Each row is a point on a tangle of strands that fork and nearly touch. The rows are in no order.
In the rows, zero is written as 128.
Points whose rows are less than 74.7 apart are linked; no others are. Some points are linked to none.
vukan: [198 120 128  85 139 124 127 120 112 103 161 171 127 155 176 137 102 130
 151]
muzo: [180 138 132  60 136 129  90 152 124  73 167 142 128 149 173 147 121 162
 145]
tig: [130  84 118 139  93 160 139 161 113 150 133 140 155 121 154 170 114 114
 117]
Pupim: [163 103 106 119 147 132 131 104 120 144 159 158 162 140 143 149  93 107
 143]
rizuk: [ 85 215 110 136 107 162  98 127 193 143 116 135 142  70 123 181  92 102
 177]
pon: [183 112  90  97 157 143 113 100  91 118 121 179  89 169 155  80 128 114
  93]
falam: [101 121 170 164  87  83 146 117 155 139 104  76 104 110  66 134 144 100
 184]
bip: [102 173  90 163  78 179 112 131 142 186 101 135 177  78 115 168 106  95
 164]
Biben: [205 120 106  94 150 124 127  79 105 119 137 189 102 172 155  95 118 124
 122]
rubu: [132 172 148  70 120 160 141  91 113  73 146 128 164 139 149 144 120 219
  93]
magor: [105 131 152 163 164 110 181 141 116 121 135  99  75 131 149  82 156 128
 119]
Sidam: [147 132 115 111 157 159 114 136  90 113  97 154  85 159 160  46 163 132
  61]
lur: [ 88 100 139 180 138  97 161 130 121 130 100 106 145 107  91 119 139 118
 120]
Segat: [101 111 148 149 152  99 167 143 118 121 120 106  88 141 136  89 161 134
  93]
siku: [ 88 125 165 175  95  90 146 127 142 140  86  96 145 102  58 131 149 119
 163]
Doz: [121 143 158 119 144 104 131 162 130 133 130 100  56 159 156  71 184 137
  98]
Nal: [ 95 104 127 178 172 107 172 122 110 112 113 110 124 107 115  98 132 114
 120]
Pevo: [145 113 115 118 119 155 112 152 137 119 167 133 151 115 168 180  94 121
 149]
silu: [120  94 138 128  97  93 119 142 159 133 134  61  38 144 112 120 153 111
 133]
Gonu: [179 135 138  82 140 131 115 133 126  90 172 147 139 147 170 157 106 146
 156]
tunup: [107 110 159 158  85  90 140 114 162 140 118  72  80 110  81 129 137  92
 186]
tad: [100  94 163 140 102  81 144 137 151 146 116  87  92 144  92 127 154 132
 120]
zege: [126 147 150 110 155 140 115 151 105 119 101 135  79 159 163  41 186 141
  69]
pamet: [105 190  97 148 104 167 104 125 169 169 128 137 170  80 129 173  90  92
 179]
zuga: [186 149 134  43 125 128  68 157 121  62 159 140 130 154 164 124 132 174
 132]
pup: [133 171 163  79 136 151 137 102 133  78 162 125 159 136 145 151 115 207
 120]
fegul: [192 170 154  64 123 125 117 129 107  57 141 154 136 153 156 119 144 218
 131]
siki: [166 120  89 110 164 152 111 113  85 112 110 167  84 158 153  66 147 123
  76]
mipo: [127 163 148 110 137 144 121 118 164 109 176 128 158 116 151 171  91 146
 165]
Nizan: [192 169 148  41 120 125  93 137 116  59 150 145 137 161 158 110 141 206
 127]
fida: [ 90 129 148 180  88 116 136 137 128 161  75 108 174  98  54 144 147 124
 148]
zel: [165  96  97 127 171 119 133  85 109 141 142 160 138 148 123 118  98 114
 118]
Rimam: [119 159 113 137 118 159 116 127 162 148 160 138 174  97 145 178  83 102
 168]
Pigak: [170  90 101  90 131 140 116 146  91 118 127 173 119 148 180 124 122 107
 107]
Gabu: [108 121  93 166 116 145 118 124 120 174 115 136 196  99  90 149 110  98
 141]
bemug: [119 116 138 129 119  92 126 149 150 140 152  70  33 148 139 100 165 110
 134]
kuguv: [100  85 120 165 119 121 147 133 113 151 108 128 167 116  94 137 131 121
 106]
ruro: [ 98  92 155 142 124  92 153 144 127 139 113 105 103 142 111 113 158 134
  91]
bipen: [113  91 157 133  94  80 129 135 159 140 126  70  68 142  88 124 152 122
 130]
kenu: [120 152 156 117 159 127 126 162 119 126 115 123  63 162 163  50 185 138
  85]
tuvo: [105  76 131 151 111 126 149 140 114 155 110 128 155 131 114 139 139 128
  95]
gedif: [133  85 109 118 147 131 142 138  90 132 113 151 114 152 146 104 145 126
  69]
nisis: [146 105  99 138 140 135 126 109 125 156 150 154 178 127 129 154  89  99
 143]
relok: [150  99  91 145 191 120 135  90 101 123 133 140 114 140 109  98 109 121
 100]
zotud: [116 128 153 129 137  90 143 153 146 137 144  83  42 150 147  92 173 122
 117]
tavi: [115  98 107 163 184 119 155 114  96 115 118 123 115 123 114  94 122 120
  99]
makul: [137 138 126 122 128 153 117 131 154 129 174 135 164 113 156 177  84 118
 165]
ziko: [ 91 149 118 181  83 146 123 137 116 177  68 120 185  89  56 147 143 120
 150]
dobid: [ 97 160 104 169  72 168 119 134 121 193  76 126 186  84  80 161 130 107
 155]
Fufel: [ 76 202 112 131 100 164  92 131 207 129 115 127 124  64 110 184  91 116
 163]
kek: [128 171 164  92 145 146 132 109 147  83 169 125 165 124 146 161 100 187
 144]
Berag: [103 129  89 182 135 126 115 118 116 159  99 128 195  98  70 138 118  98
 144]
Zeder: [207 117 111  90 146 120 131  97 105 116 148 183 113 165 164 119 108 124
 134]
Rofir: [ 79 114 155 185 125  88 163 130 127 126  97 100 134  99  87 116 149 112
 148]
Dodi: [119  77 118 132 137 124 145 140  96 140 111 140 130 142 134 123 143 123
  74]
Tud: [ 68 178 138  97 116 153  94 105 206 110 140 124 140  98 111 184  93 150
 119]
muvab: [121 111  95 152 118 153 122 125 122 168 135 143 189 108 121 161  96  99
 140]

A fork is a point with three links. Follow the links from the first point to the second and name the forks in between, in order.
tavi; siku -> lur
makul; bip -> pamet
zel; falam -> lur siku
dobid; Rofir -> siku
falam; Dodi -> siku lur
Pevo; pup -> makul
kek; bip -> makul pamet
Fufel; pup -> pamet makul
